Points on a hilly landscape, in no order, each with its height.
From any point a climber steps to the highest of the 2 points nearest to it. It stops when none of these is higher. Distance is the straight distance between rows; heights are no part of it.
k77 (h 337): [ -7 -18   8 -14  -6 -35 -28  29  -5 -22 -33 -20  -2  -3  10  -4   7 -14
 -19   0  -5 -30  -6 -22  12]
k896 (h 616): [  0   6   0  13  -2 -10   7  29  44  -1 -19  -3  -1  16  15   5   4  15
 -18  -1  -4 -41  -8 -24  22]
k162 (h 328): [  8 -25  -7 -20  23  15  16  11  19  14   4   2  31  14 -45  -9  -6 -12
   4  20   8 -15  -4   3 -24]
k125 (h 332): [ 12  15  11  -8  -1  -1  13 -13  24 -23  -2 -19   2   6 -10  -4   0  14
  -7 -14 -18   8 -14  10   1]
k100 (h 471): [ 14 -28 -11   2 -14  15  -6   6  -8  11  18  26  12  -1  -3   8  14   3
  17   8   3 -37  28  -2  -2]
k997 (h 451): [  7 -15 -15  18  -7  16  -9  18  -7  23  21  18   4 -11   1   7  -1   3
  21   6  -1 -31  31 -17  -7]
k538 (h 167): [-12  -4  -7  17  22  11   8  -2  -6  14  18   9 -12 -10  -1   2 -26   9
  18 -14 -10  48  -4  -8  -1]
k993 (h 414): [  5   6   0  18  14  20  11  -7  -4   9   6  36  26  23 -20 -17   0  -4
   2   9  19   6   0   5  -8]
k913 (h 493): [  6  -5  -1   7 -22  29   9 -15   6  10  12  35   3  -6  18  22  11   0
  29  -1   5   4  21  13  -1]
k886 (h 169): [ -5  15   2 -12  19  11   0   2  38  -3 -12 -39   1 -33 -43 -16  -4 -26
   8   1 -18   2 -15   8  14]
k698 (h 385): [  0  -3   4   9 -13  16  20 -28  47  -4  -9   7  -8  14  33  10  16  30
   2 -17 -16  -2  -5  18  22]
k348 (h 375): [ -2  48   2  33  -5  -4 -20  11 -31   6   0  12 -22   8  28  -6   6   8
 -22 -15  19  19 -12  -4   7]
k32 (h 582): [  8 -13  22 -25  -3 -17  11  14   6 -20 -23   4  19  27   2  -8   8   1
 -40  -2  10  -5 -15  12  -5]
k373 (h 606): [ -4 -15  20   9 -22  -4 -14  22   5  -3 -25  28   3   1  26   8  -3  17
 -41 -13   3   4   4   1   7]
k445 (h 452): [-11 -12   4 -21   1 -12  17 -37 -12 -17  12 -17   3   3  -7   5   2  10
  -9   6  -3  23  15  28 -16]
k320 (h 394): [ -2 -59 -24 -31   5 -12  -1 -13 -10  22  14  22 -13 -15   1   5 -14   7
  15  12   8   8   1   3  -7]
k546 (h 393): [-11 -13   1 -16  -1  -7   7 -43  10 -24   1 -29  -9 -12 -18  12   3  20
  10   5 -27   8  -3   4   9]
k30 (h 524): [ -6 -35 -15 -13  -2   3  18 -34  25  11   9  -2   8   6 -19  10   4  11
   7  18   0 -19  17  12  -9]
k387 (h 382): [ -2  -4  -5   7 -16  12   2  -7  24  -5   2   5 -11   5  32  18  11  21
  18  -7 -16 -23  20  -2  26]
k71 (h 410): [ -6 -51 -25 -21   6  -6   1 -15  12  18  14   6 -25 -20   0  11 -22  18
  25  -2 -11  12   0  -9   7]
k811 (h 699): [  2  -2  14   8 -13  -4 -20  19 -21  -6 -10  19  -1   2  44   4   4  12
 -19 -13   0   8  -3   7  12]
k332 (h 191): [-12  28  -7  28  -4  19   4   0  -4  22  13   6 -20  -7  22   1 -22   9
  17  -2  -5  11  22 -14 -16]
k667 (h 448): [ -1  23   2  15  -6  -8 -20   2 -46   3  10 -20 -21 -15  24  -1 -11   4
   2   6  -9   9  11 -12 -14]
k226 (h 608): [  8   6   1  16 -15  10 -22  31 -17   9   2  20   6   7  42   4  13   4
   0  -3   7 -25   9  -1   7]
k473 (h 177): [  1  37   1  21  -7   5   2   2   6   3  10  -2 -13   2  21  -4 -15  17
   7 -16  -6   7  12  -8  -9]
k609 (h 477): [ -1 -10  12 -24  -6 -16   3 -23 -27 -34   8 -20  -3  -3 -10   0   6   7
  -5   0 -15  23   1  13  -9]
k528 (h 486): [ -7  -1  -4   6  -1 -13 -21  -2 -38   2  11 -28 -21 -26   4   2 -20   4
  11   5 -17  15  18 -22 -17]
k648 (h 325): [ -2 -10 -11  22   2  26  11  -1  24  25  13  19  -2  -6   2   7 -17  11
  28  -9  -8  13  16  -4  -2]
k959 (h 666): [  5 -14   8  -3   4 -15 -17 -13 -54 -16   9  -8   6 -14 -21  -6   2  -5
  -3  11  -6  28  -6   5 -10]
k188 (h 434): [  6   3   6   0   5  -2  -6   1 -15 -12  10 -11   7  -9 -17  -7 -15   1
   8  -2 -13  14   6 -10 -10]
k313 (h 342): [  3 -22 -21  10  17  21   6   5  -1  39  17  47 -10  -2  12  12  -5 -10
  29  -1  20  20  -7  -8  14]
k890 (h 274): [ 21   2   5  10  -1 -14 -33  24 -44   1   1 -10  21   2  -5 -13   4 -10
   4  11   4 -19   1 -10  -8]
k54 (h 276): [ 12  20  -3  24 -16  24   9  23  30  10   7  34   9  21  27   1  13  16
  10 -20   6 -25  10   6   3]
k761 (h 441): [-12  -2   6 -25  15   6   8 -28  39  -3 -12 -36  15 -21 -45  -6  23 -17
   8  25  -2 -18 -25  17   8]
k35 (h 380): [ -3 -24 -13 -14  37  13  33  -9  20  31  15   2  13  18 -17  -1 -13   3
   3   3  11  23 -20  19 -19]
k168 (h 250): [ 14  11  -7  11  -5  -1 -11  29 -15  12   8 -11   1   5   1  -8  -4  -6
   6  14   1 -44  18 -29 -21]
k309 (h 559): [  0 -14  13  -5 -18  12   2   6  -5  -4 -15  38   8  12  45  11  21   5
 -12  -3   8   0   5  23   7]
k308 (h 417): [  3  11   8   9 -18  19  22 -21  37  -1  -6  21  -8  14  32   4  16  25
   7 -27  -4  16  -1  30   4]
k379 (h 594): [  5  20 -10   7   2   1   3  13  33   0   0 -26   4   4 -17  -4  -2  -4
  13   9 -11 -44   5 -26   3]
k472 (h 360): [-18   3  -4  -2   1 -15  -4 -31  10 -22   4 -37 -18 -22  -7  13  -4  20
  20   2 -30   7  -2 -13  19]
k475 (h 511): [  5 -32 -13  -7 -12   2   8 -11 -12  22  17  28  20   9   0  13  24 -10
   5  24  28 -28  33  21 -14]
k181 (h 407): [ -1  -2   0 -23  13   5  16 -28  39  -6  -7 -33  20   8 -33  -2  15  -5
  -6  21  -2 -16  -8  19  -9]
k74 (h 362): [  4  11   7 -13   7   5  25 -31  30 -15   1 -24  11  15 -13  -4   9  10
 -17  -2  -8  11 -10  31 -17]
k679 (h 439): [ -5 -37 -19  -8   7   1  -5  -5 -13  26  19  19 -22 -24  14  13 -24   8
  25  -4  -1  30   3  -9   7]
k733 (h 372): [ 10   9   3 -15  10   4  -1  15  16 -10  -5 -22  15 -11 -38 -15 -13 -23
   9   1 -10  -7  -2  -7  -6]
k19 (h 176): [  7  35   2  20 -11   7   4  17  22   7   3   1 -10  16  25  -5  -9  19
  -1 -17   0 -16   7 -11  -4]
k479 (h 725): [  0 -14   9  -2  -5 -13   3  20  38 -14 -27   6  10  17   6   2   6  13
 -25  -1  -6 -28 -11 -12  23]
k500 (h 278): [  5   8  11 -24  -8 -35 -16  31 -19 -29 -18 -35  -8 -11  -1 -14   0 -27
 -20 -19  -5  -9 -13  -6   8]
k634 (h 247): [-10  18  16  17 -10 -13  14  22  40   6 -23 -12 -22   9   8  10 -14  17
 -39 -36   3   8 -18 -16   3]
k690 (h 392): [ 15  20   1  29   6  16 -11   9 -14   5   7  32  23  19  -8 -18   3  -3
   1   3  19  -5   1  -6   3]
k847 (h 431): [-17 -37 -15 -34  21 -18   8 -15  10  13  11 -17  18   5 -30   6 -10  -3
  -7  20  16   4  11  17 -27]
k583 (h 242): [ 11  21  -6  29   0   6 -14  26 -38  28   5  -1  -2   3   8 -12  -6  -9
   2  26   8 -31   9 -25 -24]
k799 (h 432): [  8   0  -7  31   8  17 -31 -14 -43   9   0  23   2  -1  -7  -5   5 -11
  -1  11  10  19   2   3  13]
k213 (h 178): [-15  19  -8  31  13  16   9  -2   6  21  13   6 -18 -11  11  -1 -27  11
  21 -13 -11  38  10  -9 -11]
k976 (h 263): [ 15  -6  -2   1  -3 -11 -29  27 -25   1   3 -18  16  -2 -16 -11   0 -16
  13  10   0 -33  12 -25 -15]
k96 (h 437): [  5  15   9  17  -4   1 -20  -5 -38 -12  -3  24  -3  11  23  -5  19   5
 -21  -8  14  25 -14  18  18]
k464 (h 408): [ -6   4  -3  10 -18  12  -7  12  10  -1  -1   6 -18   1  51  18   5  16
   6  -9  -9 -20  22  -6  18]
k925 (h 413): [  5 -56 -24 -11  -3  -2 -10  -4 -22  33  13  39  -2 -19   2  10   2  -5
  14  22  17  -5   8   3  -7]
k635 (h 358): [  7 -36 -18 -11  22  15  22   1  19  32  17  14   2   7 -11   2 -19   9
  20  -3   0  12 -15   1  -4]
k999 (h 614): [ -3 -17   8 -20   1 -21   2  21  29 -22 -30  -4  16  17  -7  -3  17  -3
 -12   8  -4 -43 -17 -10  23]
k977 (h 564): [  9  15  -3  18 -12   5 -20  35 -32  19   0   2  -8   8  43   1   7   4
  -6  11   6 -38   7  -9  -9]
k206 (h 593): [  9   2  10   4  -4 -22 -25   1 -53 -22   9 -18  -1 -15   0  -5   1   1
  -3   0 -13  20  -3  -1  -4]
k228 (h 386): [-10   5   0  20  -1  21   6 -25 -10   8  10  33 -10 -16   8  12  -2   0
  22  -7   3  50   9   9   3]
k529 (h 312): [  8  -8   0  -7  28  10  13   8  -7   8   3  15  39  21 -40 -16  -7 -18
  -4  21  17   0  -9   1 -20]
k967 (h 205): [-17  21 -14  36  18  19  -3   6 -24  33   9  14 -23  -5  16  -4 -22  -5
  12   7   7  22   8 -24 -10]
k756 (h 517): [ -2  -7  14  -9 -12   3   7 -18 -18 -13  -2  18   1  10  35   8  17  11
  -9  -4   6  15   7  29   2]
k910 (h 348): [ 11  -3   3 -18  21  17   7  24  22   3  -5  -8  28   0 -47 -18 -12 -26
   9   8  -3  -6 -10   1 -14]
k107 (h 553): [ -7 -13  14   8 -27  12  -6  19  13   0 -27  49   5   2  37  13   8  10
 -30 -10   7   2   6  13   7]
k235 (h 251): [  1  18  11 -31  -5 -24  -4  25   4 -32 -14 -33  -8 -14 -16 -15  -1 -30
 -17 -21  -5  -8 -16   8  21]
k240 (h 384): [  0   1  -1 -13  11   1  22 -27  35  -1   4 -27  28  24 -14   0  11   3
 -16   9   5  -8   7  32 -19]
k33 (h 152): [-14   3 -10 -14  24   3  -3   9  30   5  -7 -43 -11 -29 -36  -4 -20 -23
  18   2 -20   2  -9 -15   5]
k938 (h 98): [ -7  40  -2   6   4 -13   9  -8  39  -6 -11 -46  -9 -16   2   2   1  -1
   4   0 -15 -17 -28 -13  23]
k758 (h 481): [ -7  -4   7  -9  -3  -8  14 -34 -25 -10  12   4   8  10  13   6  12   4
 -11   5  12  24  17  34 -10]
k68 (h 465): [ -6 -27 -16  11   7   3 -21  -3 -37  29  15  17 -17 -30  13  13 -17  -3
  19   3   4  34   3  -9   9]
k55 (h 230): [  7  14  14 -39   0  -9   2  14  14 -31 -18 -28   4  -8 -31 -20   9 -26
 -12 -11  -4 -13 -19  22  20]
k128 (h 85): [-12  46  -3  -6   1 -16   9  -4  24 -12 -11 -53 -26 -27  -8  -5  -7 -14
  -1  -1 -18  -9 -19  -7  16]
k129 (h 306): [ 15  -8  17 -20  -7 -27 -16  32 -14 -23 -22 -14  13   5   2 -14   5 -15
 -22 -10   1 -16 -14  -9   4]
k101 (h 526): [  4  15   3  10 -15   7  -3  35 -15  18 -12   4 -25  11  47   0  -1  10
 -20  10   3 -42   2 -21 -13]
k325 (h 658): [ -6 -39  -3 -41  20 -14  -4  -2 -21  -2   3 -11   8 -10 -40  -4 -10 -16
   0  15   6  13  -9   2 -24]
k843 (h 361): [ -6 -12 -11  16   4  25   3  -8   0  28  12  41 -10 -15  13  19  -7  -6
  32  -2  10  37   6  -3   5]
k179 (h 454): [ -6   4   2   8   4   7  12 -34 -23   0   9  23   7  13   2  -1  12  -4
  -6  11  21  29  12  26  -6]
k682 (h 324): [  7 -27 -27  12   6  22   9  18  14  44  22  47  -8 -15  11  21  -4  -3
  33  -2   9  -2  11 -12   4]
k539 (h 615): [ -3  13   6  14 -18   5 -23   6 -29  -2  -1  14 -10 -11  51  14   8   7
  -1 -13  -1  16   2  11  14]
k658 (h 479): [  5  17  13   6  -7   7  18  -1   7  -2  -7  39  11  32  20  -9  16  15
 -14 -15  22  10 -12  25   2]
k697 (h 218): [ -3  37  14  15  -9 -15  13  26  18   5  -6  -6 -24  13  19   1  -9  20
 -27 -38   7  18 -17  -9  -7]
k326 (h 622): [  2   2  17 -23  -5 -24   3   5   2 -41  -9 -25 -11  -3   0  -1   4   3
 -19 -17 -18  14 -15   3  11]
k424 (h 233): [  7  29   3 -12  -3 -17   2  21  19 -13 -14 -33  -5   2  -2  -9  -6 -16
  -6  -8  -4 -30  -9 -17  10]
k295 (h 373): [-16   1   5 -13  -6 -36  -7  30  14 -16 -35 -22  -7  -6   4  -3  -2 -18
 -22  -1  -1 -32 -13 -24  22]
k867 (h 310): [-16 -15  -7  -8  -2 -17 -12 -19  13 -14   3 -21   2 -11 -25  11   7  11
  29  14 -13 -32  -3 -21  16]
k737 (h 309): [  1   1 -11  31   2  33  16   3  26  30  12  40   8   3   1   3  -3   2
  31  -9   5  11  11   0  -6]
k876 (h 371): [ 17  31   4  23  -1   2  -7  28  -8   6   9  10  15  18   6 -15  -5   1
  -2  -2  14 -19   4 -14  -9]
k815 (h 568): [ 11   8  -4  17 -18  24 -14  21 -12   9   6  39  14   6  37  13  25  -4
  11  -4  11 -20   9   8  11]
k557 (h 542): [ -4   0 -18   6  13   5   3  15  31  14   2 -24  -3  -7 -25   0 -15  -8
  19  12 -14 -30   7 -32  -6]
k324 (h 529): [ 10   3  -3   8 -23  32  -4  -1  -7   8   7  43  10  -3  31  32  30 -13
  25   3  12  -7  11  12   3]
k924 (h 530): [ -4 -42 -25 -12   0  -7  13 -15  -2  33  17  30  13  -2   0  16   6 -11
   4  25  30  -5  28  19 -16]
k853 (h 418): [ -5  24   4  14 -14  21   2 -29 -10  -6   2  38  -8  -4  22  16  20  -1
  16 -10  11  43   2  21   6]
k172 (h 551): [ 13  17  -7  15  -1   3   8  22  42   0   1  -9   6  20   7  -1   8  12
   0  -3  -8 -48   3 -17  12]
k522 (h 520): [  1   7  10   5  -9  13   2  -2 -13   0 -12  46  12  26  35   2  28  -2
 -17  -1  28   6  -6  28   9]
k113 (h 341): [  2 -37 -18   1   6  20  18  -6  23  30  14  22  -4  -7  -2   9 -16   9
  25  -2  -5   8   6   0  -1]
k421 (h 353): [ -5 -12   2  -5  -6  -8  -2  -7  18 -19  -7  -8   0  11  16   9  11  23
   6   1 -16 -24   3  -9  28]
k48 (h 497): [  2 -23  -2 -11  -1   8  15 -23   4   5  10   6  12   9 -15   2  -4   8
   8  12   1  -2  16  12 -14]
k720 (h 467): [ -3 -19   1  -5   5   6   7 -18 -12   0  12   6   6  -6 -15  -1 -14   9
   9   3  -8  24   8   3 -10]
k480 (h 590): [  1 -22   7 -41  11  -7  -8   2 -15 -13  -4 -16  18  -9 -49 -13  -2 -28
   5  14   3  -6  -2   5 -22]
k562 (h 388): [ -4  38  -8  30   1  21  -9 -20 -11  -5  -2  38 -13  11  -5 -17  15   0
  -5 -16  15  42  -2   6  11]
k410 (h 531): [  0  -1   4  -6  -7 -21 -27  -2 -34 -20   7 -33 -12 -18   1   1  -5   3
   7  -4 -18   4  11 -16  -7]
k216 (h 188): [  6  34  10 -10   5   8   5  -6  45 -12  -9 -40  -3 -29 -30 -18   8 -20
  -9 -11 -12   3 -31  18  22]
k104 (h 478): [-14   1   6 -34   9  -3  -3 -15  22 -17 -17 -32   7 -21 -48 -11  16 -25
  15  15  -3 -22 -19  18  17]
k726 (h 502): [ -4 -11 -19   6  17   6   2  26  11  26  10 -15  -8  -4 -12   0 -26  -4
  19   8  -9 -15  11 -35 -15]
k345 (h 668): [  0 -20  15 -33  -1 -20   5  10  15 -29 -30  -9  13  19  -5  -5  13  -5
 -27   4  -2 -24 -15   4   8]
k865 (h 146): [ -8 -17  -5   5  16  17  22 -26  22   8  10  -5  -7  -9 -12   2 -18  15
  11 -13 -23  44  -8  10 -11]
k859 (h 305): [  9  12  14   0  -5  -3  13  -1  36 -16 -11  -9  -1  16   8  -2   2  23
 -17 -26 -13   5 -21   7   9]
k224 (h 561): [ 11   9  12  -9  14  -7   0   1 -30 -22   4  -2  21   1 -36 -18   1 -22
 -13  11   5  24 -15   6 -13]
k866 (h 446): [-13  20   3  10 -18   7  -4  17  -1  10 -12   5 -36   0  62  11  -7  18
 -13  -8  -3 -10  10  -9   1]
k498 (h 527): [ -4 -10   5 -39   6  -5  -8  -5   8 -23 -12 -25  10 -10 -48  -9   7 -24
  14  11  -5 -22  -5   6   0]
k368 (h 329): [ -1 -12   2 -16  -2 -10  -5 -10  11 -24  -4 -18   7   7 -14   4  10   8
  15   7 -14 -31  -2 -11  14]
k804 (h 292): [-13 -27 -11 -18   1 -16 -25 -10   2 -13   2 -19  -3 -17 -37   7  -3  -5
  27  10  -8 -30   1 -24   2]
k171 (h 196): [ -8  46  11  22 -11 -12   4  23 -12  11  -2   6 -31  12  31  -2  -5  20
 -27 -28  17  21 -18 -11  -8]
k930 (h 602): [ -3  -7  21 -25  -8 -25   7  25  19 -28 -33 -14  -1  -4 -18  -3   0 -18
 -42 -20  -2   1 -25   4  21]
k766 (h 485): [ -5  25   1   9 -21  16   9  24   2  18 -11  12 -42   9  54   6  -5  19
 -15   2  -1 -32   2 -18  -9]
k196 (h 357): [ -1 -12   1  -1 -15  15  19 -44  27  -5   1   0  -8   5  18  16  11  24
  15  -3 -15  -1  13  19  15]
k16 (h 334): [ -3 -20 -11  10  -5  20  13 -41  36  10   8  -1  -8 -11  -3  14  -4  22
  23   1 -21   0  10   1  12]
k138 (h 501): [-11   3  -8  22  -6  11 -18  -8 -31  19  16   9 -17 -29  21  15 -16   1
  20  -1  -3  30  20  -7   0]
k370 (h 480): [  2  -2  22   6  -5 -13  -4  10 -25 -12 -14  28   5  17  17  -5  13   9
 -44  -9  17  25 -22  16   8]
k422 (h 69): [-14  31   2 -18  -4 -32   3   6   1 -24 -15 -49 -35 -19   6  -3  -6 -16
  -9  -6 -15  -9 -14 -15  16]
k884 (h 504): [  2   7   3  13  25  -1  -9  -1 -34 -14   8   6   8  -2 -31 -17  -8 -17
  -9   7   1  38 -15  -8  -3]
k809 (h 455): [  1  14   8   7 -21  24  14 -22  12  -3   1  32  -4   3  31  15  15  11
  20 -14   3  22  10  26   1]
k78 (h 420): [-12   6  12  -6 -11 -29   5  36  15  -2 -39 -22 -13  -4  -1   0 -15 -24
 -38 -10   9 -25 -12 -26  13]
k678 (h 291): [ 10  17  -9  31 -11  34  12  13  22  19  13  47  15  10   9   5  16   2
  25  -7   8 -18  19   4  -3]
k711 (h 404): [ 10  12  -2  26   0  16 -32 -24 -46  -4  -5  22  -7   5   4  -1  20 -11
 -12   4  10  26  -3  20  19]
k687 (h 156): [ -9 -26  -9  -4  22   9  21 -16   0  16  17  10 -14  -8  -4   6 -22  13
  17 -11  -7  49 -12   8  -2]
k592 (h 472): [  2  -4   8 -20   9 -14  10 -13 -21 -12   8  -8  30  20 -18  -8   7  -7
 -15  18  16   2   7  22 -23]
k921 (h 424): [-12 -18  -2 -26   4  -7  14 -42  10 -16   4 -27  -2  -2 -23  10   1  11
  -2  12 -13  11   7  17 -10]
k301 (h 760): [  0 -30   2 -17   8 -15 -20  -4 -40  -7   5 -11   8 -18 -30  -5  -9  -9
   7   8  -6  17  -4  -9 -18]
k305 (h 490): [ 11 -43 -18 -11 -13   9   7  -7  -3  16  16  32   9  -2  -9  15  27   1
  12  15  10 -47  34   8  -9]
k342 (h 422): [ -8  18  -3  21  10  20  10 -28  -9   0   2  37   0  14  -9 -13   9  -1
   1  -2  14  42   0  16   0]
k463 (h 135): [ -1   1   1   7   9  19  19 -40  34  -5   7 -17  -3  -8 -14  -2  -6  20
   0 -12 -27  34 -11  15 -12]
k194 (h 453): [ -9 -28 -11  -4   8 -12 -21   1 -28  10  13 -14 -14 -28  -6   4 -26   6
  17   2 -11  19  10 -23 -10]
k674 (h 412): [  7  37   6  25  -1 -13 -20  11 -43   0   5 -10 -14  -1  18  -8  -5   1
 -13   0   5  12  -5  -9  -6]
k238 (h 45): [ -9  16  -1   2  -8 -13  -5  -7   5 -14  -2 -31 -25  -4  23   9  -7  18
   8  -2 -20 -10  10 -21  14]
k543 (h 470): [ 14   1   0  13  -3  22   1  -3 -18  10   8  43  27  27   4  -6  25  -9
   1  16  28 -19   8  17   1]
k215 (h 460): [  7  -1  -3  24  14   1 -27   0 -47   6   5   5   9  -6 -16 -11  -6  -9
   0  13   3  19  -1 -11   2]
k285 (h 399): [-15 -26 -13 -11  27  -4  27 -20   4  25  15   5  14  11 -12   4 -13  -3
  -4   9  18  29   2  23 -18]
k486 (h 217): [ -7  22 -16  43  24  16 -24   3 -35  23   3  11 -18   0   3 -11 -12 -14
  -2   6  10  26   2 -21   2]
k880 (h 252): [ -1  13  -1 -21  -2 -21 -15  18   5 -21 -14 -33   1  -5 -15 -13   2 -26
   7  -1  -4 -40  -4 -16  13]
k558 (h 287): [ 24   3  14  -5  -4 -20 -22  26 -31 -15  -8  -9  21   9   0 -15   7 -11
  -7  -1   5 -14 -10  -8  -2]
k741 (h 403): [ 13  20   7  -8   1 -10  -8  16  -6 -18   1 -21  10  -5 -17 -13 -11 -15
   3  -7  -9   0   1 -11  -8]
k173 (h 275): [ -2   5  18   8  -8 -12  13  11  42 -10 -21  -6 -11   9   5   6  -4  21
 -37 -34  -7  17 -24  -2  13]
k337 (h 554): [ -8 -34 -22  -7   0  -3  24 -28  25  27  17  10  15   6  -2  18   4  -2
   5  16  19  -5  34  27 -16]
k330 (h 56): [ -7  28   2  -9  -7 -23  -3  -1 -14 -20  -6 -44 -38 -13  15   0 -11  -1
  -4   1 -19  -3   2 -24  -1]
k357 (h 271): [ -7  -2  -2 -21  -1 -21 -26   4  -9 -21  -6 -35  -3 -17 -28  -6  -2 -23
  19   4  -8 -26   3 -21   1]
k645 (h 112): [  2  18  -4  10   5   4   3 -16  41  -6  -2 -32   5  -8 -14   1  -3  10
  12   0 -23 -13 -12 -13  13]
k848 (h 355): [ -3  44  -3  36   1   8 -15  -4 -22   0   8  20 -11   5   8 -13   1   4
  -4 -11  12  29  -1  -5   5]
k646 (h 507): [ 13   0  15 -28   2 -11   3  -2 -19 -26  -1 -12  22   8 -23 -13   7 -13
 -10   6   3   2  -6  12 -15]
k265 (h 124): [  0  -6  -3   1  10  18  11 -31  40  -1   1 -24   6  -9 -25   1  -4  12
   6   2 -25   8 -12   1  -1]
k435 (h 548): [ -5  14   1  16 -18   7 -22 -11 -37   0  12   5 -15 -23  36  16  -1   4
  15  -7  -7  25  16   6   7]
k236 (h 442): [ 11  23   6  15   1  16  20 -10  14   2   3  31  25  31  -8 -19   7  12
  -1  -7  15   6  -6  20 -11]
k586 (h 491): [ 10 -16   0  -6  -7   8  11  -5 -14   6  11  22  28  27   4  -1  23  -2
   0  18  21 -27  20  20 -10]
k24 (h 209): [ 10  19  15 -29   5   3  12  -7  29 -24 -11 -33   4 -13 -38 -17  10 -21
 -13  -3 -10   3 -22  29   6]
k622 (h 537): [ -8 -11  12 -30  -4 -23  -4 -18  -9 -45  -6 -29 -15  -5  -2   5  11  10
  -6  -5 -25  10  -8   3  11]
k355 (h 215): [ 14  29  10  -3  -5 -18   0  35   3  -6  -8 -19  -2  11  12 -10 -10  -7
 -15 -15   6 -18  -7 -18  -3]
k864 (h 523): [  5   0  20  -9   3 -17  10   5 -16 -16 -10  16  17  31  12 -10  14   4
 -41  -2  21  12 -16  23  -5]
k204 (h 198): [ 13  41  12   9  -6  -9  12  40  16  11  -9  -6  -7  22  11  -9 -12   0
 -20 -21  17 -20 -13 -20 -13]
k786 (h 415): [-15 -43 -19 -25  16 -18  11 -21  -5  22  15   3   9   1 -11   7 -12   0
  -4  16  18  16  12  18 -20]
k515 (h 765): [  5  -5  25 -22  -8 -28   7  21  -2 -36 -16 -10  -5   1  -5  -3   4  -7
 -40 -20  -5  20 -25   8   6]
k401 (h 468): [ -3   3  -8  10  13   5   1  12   6  11   9 -14  -2  -8  -9  -3 -28   2
  16   0 -15   8  11 -23 -14]
k654 (h 447): [ 11 -19  -6  14  -3  19 -11  -5 -33  19  10  36  21   4  -6   1  12  -9
   9  22  18  -9  11   7   1]
k525 (h 229): [  6  32 -10  42  13   8 -27  11 -41  24   1   4  -8   4   1 -14  -8 -12
  -6  21  13  -2   1 -21  -8]
k675 (h 489): [ -4  -8  21  -4 -17 -27  -2  36  19 -11 -38  -9   4  -6 -18   3 -11 -19
 -48 -19   8 -11  -9 -18  14]
k662 (h 450): [ -9 -22  -7 -23  12 -19   5 -17  -8   2  13 -15  31  15 -25   1   1  -8
 -11  20  20  -2  22  20 -27]
k50 (h 430): [  6 -38 -14   5   0   9 -12  -2 -29  26  13  33  11 -10  -8   4  -2  -6
  14  17  14   0   8  -3  -1]
k535 (h 34): [-20  24  -4   9  -4 -18  11  -7  16  -1  -9 -31 -29  -3  28  13  -2  18
  12  16 -17 -33  -7 -30  17]

Call two points neighbours if one is among the 2 nearest of the other. Go from one point of each pair to the other, from neighbour to neighbour, staying as high as possible. Name the lowest point that can't be avoided.
k809 and k475 | k682
k309 and k379 | k320
k475 and k379 | k188
k301 and k758 | k848
k515 and k309 | k445
k379 and k479 | k172
k345 and k224 | k711
k345 and k479 | k999
k811 and k309 | k107

Where does a climber stop that starts at each point below?
k54 | k224
k173 | k301
k486 | k129
k162 | k337
k33 | k337
k204 | k226
k238 | k332
k421 | k226
k535 | k332
